Each row is a point on a landscape with many valleys, with its height.
From any point a ball rolls to the lowest of the 2 points nearest to it. It stops when none of these is lower. Distance is the straight distance between rows; heights are no part of it.
j674: [143  46 120  74 133 162 148 133 116 112 121  97 124 127 126 151 186 114
 138 165 164  65 104 139  87 140 140 117 124  58 161 153]  height 113
j818: [ 82  48 132 133 120 137 121 150  94 139 102 166  79 153 102 126 142 141
 144 113 140  91  73 156  79 154 152 137 105  81 158 118]  height 544
j530: [112 167 176 117 154 147 113 152 135 131 153 139 130 144 142 114  83 165
 185 142 126 110 126 145 106  44  86 184 182 171 137 129]  height 258
j743: [164  68 125  91  76 115 143 138 118 140 168 129  79 125 153 109 140  61
 137 130 110 130 124 116 110  63 118 133 109 113 176 138]  height 350
j416: [133 196 139 145  97 133  97 150 166 118  93 145 134 136 114 150 166 117
  92 151  64 131 105 100 147 160 150 141 133 209  86 117]  height 507
j447: [139  97 152  81 101 134 152 146 144 154 132 131 123 140 165  98 135 130
 185 118 105 128 155 117 133  74 102 142 145 175  99 174]  height 243
j633: [144 171  95 186 125 108 150  66 151 135 111 134 156 101 154 157 159 136
  81 156 140 149 148 105 127 177 193 100 129 150 107 108]  height 290
j694: [156 124 134 110  93 100 105 110 161 140 152 131 109 100 150 131 127  75
  95 142  59 120 160  81 142 108 149 140 145 182 123 135]  height 427
j138: [132 199 138 156 115 160 109 141 165 133 112 131 158 142 106 131 135 153
  88 132  89 154  90 110 174 206 154 122 128 161  88 102]  height 541
j868: [119  96 127 142  99 138 100 133 131 147 163 150 124 112 106 114  88  43
  90 103  89 141 156 104 141 150 106 141 105 133 149 114]  height 488
j814: [118 176 110 131 134 133 118 149 158 156  86 155 119 139 120 104 130 208
 162 149  83 144 101 119 159 148 149 111 168 156  84 143]  height 114
j924: [124 233 150 142 147 149 113 157 166 118  66 127 160 123 112 136 123 198
 157 183 122 166 109 182 144 146 144 122 146 200  80  79]  height 239
j892: [137  77 125  99 116  98 160 117 100  99 146  75  86 128 129 128 158 145
 149 112 152 111 142 134  87  92  95  95 105  65 137 140]  height 412
j911: [138 151 122 150 131 159 126 165 115 126 119 153 189 143  86 150 168 145
  89 114 189 117  94 134 160 195 115 147  93 104 109 121]  height 337
j697: [133 134  95 129 156 131 133 114 159 168 104 138 131 132 115 114 137 192
 126 164 112 138 107 111 138 188 165  82 166 131  93 133]  height 178
j571: [141 164 150 150  95 130  81 144 162 107 133 111 132 117 141 149 130  79
  68 126  75 130 151  96 137 134 128 136 135 185 128 126]  height 466
j198: [153 151 111 114 147 137 142 118 123 102 101 139 167 119 136 173 199 105
  75 174 178  84 147 118 152 179 151 145 110 132 127 106]  height 237
j518: [114  69  93 114 121 140 124 110 151 178 125 141 105 143 110 119 104 188
 140 147 121 108 116 101 135 189 154  92 143  98 100 156]  height 235
j903: [141 199 161 155 134 102  68 135 109 119 178 115 162  96 142 147 105  75
 122  74 105 144 178 115 104 105  95 121 126 172 148 125]  height 208
j817: [152  91 111 123  85  91 103  87 157 135 137 137 121 113 149 132 142  85
  94 159  90 134 158  83 136 140 167 111 152 131 162 131]  height 389
j266: [142 187 134 114 146 141 144 127 142 123 106 145 183 131 171 136 132 140
 205 132 100 105 170 132 136 125 143 133 150 198 107 107]  height 143
j464: [107  29 141 127 117 112 132 153  95 120 138 122  90 115 101 102 119 113
 130  63 132  95 121 140  89 128 135 130 104  60 167 112]  height 509
j91: [111  74 160  85 144 110 144 134 123 225 115 151 105 155 152  48 125 110
 158 137  94 138 117 128 165  91 113 161 143 120 110 168]  height 706
j223: [139 169 161 104 144  85 111 170  90 141 171 132 161  96 161 149  83  77
 142 114 110 121 189 113  94  55  85 132 157 168 168 133]  height 146
j55: [ 77  75 106  83 150 158 147 109  98 167 134 170 115 164 125  77 123 132
 141 150  86 109  66 140 140 150 143 116 123 104 146 112]  height 647
j276: [154  69 104 121  69 113 134 134 105 105 147 132 123 112  92 146 137  51
 110  94 148 118 137 127  76 106 113 101  91  59 196 143]  height 428
j496: [121  70 127 111 132  39 150 139  81 134 140  99 101  89 138 126  85 105
 138  61 135 120 176 132  75  78  89  96 127  55 144 118]  height 515
j173: [ 84 213 142 110 118 140 123 156 139  94  76 167 116 172  92 119 110 191
 146 152  89 175  69 136 156 143 104 156  80 157 102 112]  height 390
j495: [169 162  86 143 120  74 136 121 117  75 113 109 180  93 151 165 159  68
  82 129 159 131 184 105  97 120 138  99 115 104 160 121]  height 349
j612: [136 193 131 157 160 125 126 159 154 131  68 113 135 133 114 117 115 226
 172 145 139 140 128 159 148 128 141 136 163 168  92 142]  height 182
j547: [104 205 145 146 132 140 103 149 130  96  84 157  93 155  98 100  88 192
 162 155  92 152  86 145 151  97  84 179 124 152 106 135]  height 352
j957: [126 156 136 172 101 152 108 140 136 136 155 147 159 144 101 139 150 117
  74  97 155 146 133 120 160 176 129 146  78 146 119 125]  height 392
j928: [112 199 166 172 157 153 119 136 133  79 131 105 138 144 132 149 104 190
 115 137 170 165  88 179 123  80  98 150 121 184 124 108]  height 212
j665: [132  75 137  94 174 119 160 156  97 114 116  76  61 166 134 114 175 166
 177 130 149 105 107 137 108  89 115 125 131  90 121 140]  height 449
j965: [121 112 112  73 109 131 151 138 136 157 142 153 111 145 151  90 143 120
 150 137  50 147  92 105 145  90 125 150 114 194 108 143]  height 300
j317: [132 167 140 151 161 113  80 150 117 136 125  99  92 143 114 129  99 121
 112 119 130 135 125 133 181 115 112 134 167 114 153 124]  height 231
j951: [130  80  79 122 137 166 147  90 118 116 129 137 156 134  96 135 140 138
 133 131 158 106 129 130  95 203 150 111 101  67 153 141]  height 205
j42: [137 138 118 162 107 124 112 136 117 110 177 135 156 116 118 145 108  83
  99  73 133 149 171 108 151 168 124 134  75 120 139 115]  height 440
j849: [111 116 139 157 173 101 146  87 141 138 136  80 108 112 143 110  68 189
 137  80 165 152 162 157 117  99 114 130 133 127  59 152]  height 453
j637: [ 91  53 156 103 156 113 134 141 109 179 121 120  70 133 132  58 114 122
 174  87 116 112 120 121 134  91 115 145 142 104 103 140]  height 740
j564: [104  80  94 116 131 128 145  95 134 137 142 121 117 127 144  94 105 127
 155 110 132 127 159 136 135 126 123 108 121  82 110 133]  height 359
j954: [168 191 136 180 164 134 135 133 139 114 130  86 178 100 147 148 118 155
 159 100 166 145 171 141 103  99 133 106 149 137 119 134]  height 247
j542: [131 191 130 157 161 172 143 133 132  69 126 100 158 144 132 172 143 179
 122 116 191 132 107 186 135 117 122 132 113 153  93  98]  height 162
j373: [143  93  80 129 109 137 151  91 137  88 151 149 178 111 115 138 150  86
 118 143 147 118 162 127 111 183 156 110  87 116 172 146]  height 252
j602: [126  72 178  98 106  96 100 152 122 188 131  98  61 121 138  79 123  66
 115 106  77 134 132 108 108  76  81 146 167 114 128 174]  height 236
j591: [170  20 129  78  86 137 154 179 139 141 102 115 136 104 119  77 151  69
 170 146 147 118 138 101 116 115 131  97 106  72 159 167]  height 508
j531: [147 202 128 168 142 117 135 118 137 117  92 113 182  91 140 158 131 143
 185 138 146 117 197 147 103 106 163 121 178 196 122  84]  height 195
j224: [157 166  80 173 120 141 159  89 154 144 130 124 168 122 123 149 173 191
 119 150 150 151 133 120 132 189 171  74 124 132  90 137]  height 240
j847: [152 109 107 128 103 105 146 107 140  87 123 150 172  95 133 178 134  52
  47 141 150 114 171  88 121 156 161 141  98 124 171 125]  height 306
j441: [ 77  56 115 131 157 111 139  82 125 169 136 148  86 132 113  92  75 159
 133 116 136 126 127 130 128 178 128 111 163  70  84 147]  height 299
j820: [141 142 110 116 128 152 137 124 109 114 126 158 183 128 122 178 165 107
  70 149 207 101 104 144 145 211 131 169  99 112 115  99]  height 287
j329: [ 99  90 113 126 109 139 132 135 125 117 102 144  78 163  78 149 150 189
 117 108 162 103  56 140 109 154 129 130 101  95 121 145]  height 575
j825: [143 129 137  87 151 132 130 157 138 136 122 103 136 133 146 107 128 116
 190 105 113 103 157 123 136  91 110 124 155 135 121 148]  height 188
j128: [176 175  94 169 125 114 138  97 138  86 149  90 169  75 140 140 131 111
 115  86 150 149 172 122 108 114 137  90 130  90 136 142]  height 301
j394: [118 149 182 103 146 135 104 146 110 157 171 146 155 101 135 118  74 105
 175 102 109 108 172 139 106  49  77 164 187 180 131 133]  height 206
j967: [ 89  93 175  93 166  85 143 155  82 164 126  89  89 118 161  79  96 116
 177  76 132 124 125 129 107  42  90 143 157 100 120 137]  height 769
j28: [105 177 132 115 117 134 120 125 114 100 131 152 107 166 120 158 133 143
 112 151  99 144  89 130 160 131 120 154  88 175 111  84]  height 378
j241: [106 129 105 124 117 151 142 149 120 128  94 165 120 176  67 144 151 209
 118 150 148 126  62 129 146 189 132 135 119 115 117 148]  height 603
j486: [ 96 111 156 177 152  93 123 104 105 133 152  94  72 112 132 116  68 163
 119  58 155 154 129 135 114 104 100 134 140 110  90 134]  height 493
j370: [160  88 104  91 121 141 142 122 134 133 128 109 126 150 134 135 174 111
 131 158 141  98 128 117 140 127 150 102 141  68 174 144]  height 61
j310: [ 93 200 158 181 104 157 112 105 122 107 118 138 132 161 122 158 133 153
  56 156 169 197  63 137 171 146 120 151  94 143 115  82]  height 393
j512: [128 175 172 166 194 106  90 141 126 124 144  96 118 103 151 128  54 154
 117 116 144 159 131 159 128  82 100 135 179 136 138 115]  height 297
j541: [111 118 124 156 128 177 143 109 141  92 163 113 128 121  97 125 135 148
  88  57 145 131  93 121 123 155 137 120  82  88 115 122]  height 565
j821: [118  82 120 124 114 189 100 146 136 120 151 161 145 129  95 143 113  88
 112 121 125  96  71 139 138 208 149 130 120 101 156 130]  height 602
j470: [ 91  48 112 102 125 171 127 115 109 154 146 180 133 124 116 127 102  93
 128 139 103  96  85 139 125 180 148 112 105  99 184 135]  height 625
j21: [153 120  95 141  97 103 116  85 149 166 118 159 141 125 130 173 154 125
 100 172 135 129 152  94 134 188 184 104 140 134 132 129]  height 341
j742: [121  17 123 116  93  87 141 122  96 137 155 133 104  98 113  94 104  73
 133  85 129 117 150 146  78 111 117 112 116  44 153 146]  height 472
j682: [152 147  97  88 162 140 175 139 128 110 105 105 165 140 148 164 212 104
 111 178 135  93 139 137 139 139 154 127 127 128 114 113]  height 189
j780: [134 197 128 145 182 133 137 112  98  94 144 109 153 123 166 166  99 137
 118 157 153 125 168 141 128  91 130 132 132 185 148  84]  height 298
j690: [143  49 137  81 119 110 160 126 129 156 112  90 103 157 139  81 167 163
 189 162 149 113 128 107 126 106 120 106 131 101 106 159]  height 486
j121: [116 136 118 110 123 175 108 161 139 130 114 164 160 145  90 116 124 120
 111 141  95 108  79 116 165 207 155 114 124 139 114 109]  height 574
j813: [127 134 159 146 131  96  72 153 114 149 134 107  46 128 123 111 120  96
 106 122  79 127 112 123 135  88  79 152 182 118 166 154]  height 154
j717: [115 210 151 186 163 140  99 104 130  97 161 103 135 118 155 150  72 165
 103 139 171 176 133 164 119  77 115 135 136 184 158 100]  height 255
j789: [ 86 160 126  99 118 117 131 124 126 134 122 179  94 169 139 110 134 104
 117 155  51 140  84  97 151 129 129 163  94 188 126 121]  height 340
j102: [118 122  91 155 162 128 164  93 125 124 140 114 126 119 141 123 116 185
 161 120 150 136 185 154 139 121 114 109 119 115  87 145]  height 407
j78: [153  54 122  95  94 130 149 156 101 120 141 149 114 111 127 123 155  24
 108 110 117 105 116 122  83  98 129 119 116  81 217 130]  height 391
j221: [ 90  85 113  91 165 119 158 126  94 194 105 176  79 181 135  65 143 149
 170 154  90 136  80 147 160 119 143 148 125 112 127 139]  height 671
j332: [168  94 138  98  93  98 103 151 134 147 163 102  97 115 126 118 122  59
 139  99 102 140 162 100 113  65  98 124 136 121 145 156]  height 304
j781: [121 174 123 124 130 123 151 121 126 137 119 155 175 129 164 143 138 137
 157 158  99 135 209 126 140 152 156 144 104 206  95  76]  height 90
j220: [ 89 194 156 147 135 163 111 133 151 108 118 165 136 146 127 140  86 211
 190 144 114 135 114 145 118  71  97 180 163 200 115 138]  height 303
j837: [131 232 172 194 130 144 108 112 164  98 105 115 171 121 139 164 129 167
 115 151 150 175 119 158 149 152 143 144 124 206  97  64]  height 288
j549: [118 230 180 193 110 116  71 119 129 105 111 113 148 128 146 166 130 125
  59 146 152 173 119 115 160 139 135 159 114 168 122  80]  height 339
j23: [146 138 113  99 151 123 142 149 136 110 117 102 108 145 149 143 161 123
 144 155 131 107 130 121 145  94 137 126 150 145 137 131]  height 130
j843: [ 99 133 144 168 142 147 116 111 132  95 154  95  78 121 110 127 100 152
 102  61 136 135  78 142 122 117 105 133 106 110 114 126]  height 533
j176: [127  88 101  98 149 175 159 116 106 100 133 116 150 135 100 157 175 113
 100 142 177  60  93 159 106 168 131 117  97  46 144 142]  height 157
j263: [181  46  98  99  61 108 138 115 152 134 122 128 145  96 123 106 119  68
 151 156 126 144 158 117 112 124 143  91 132  78 145 162]  height 469
j345: [183  92 100 127  69  93 123  62 151 140 127 119 137  95 154 120 136  95
 128 156 134 137 182 102 124 133 141  75 172  85 153 147]  height 431

Call two points neighbours if one is among the 2 nearest of the other. Go from one point of each pair to the other, from neighbour to neighbour, staying as low as possible. Name the highest point that can't be avoided.
j23 and j223 | j173
j23 and j781 | j495
j542 and j813 | j512

Write out the way that a ball takes from each point below.
j28 | j789 j965 j447 j825 j23
j495 | j128 j954 j531 j266 j781
j173 | j547 j220 j530 j394 j223
j91 | j221 j55 j470 j821 j121 j138 j416 j571 j694 j817
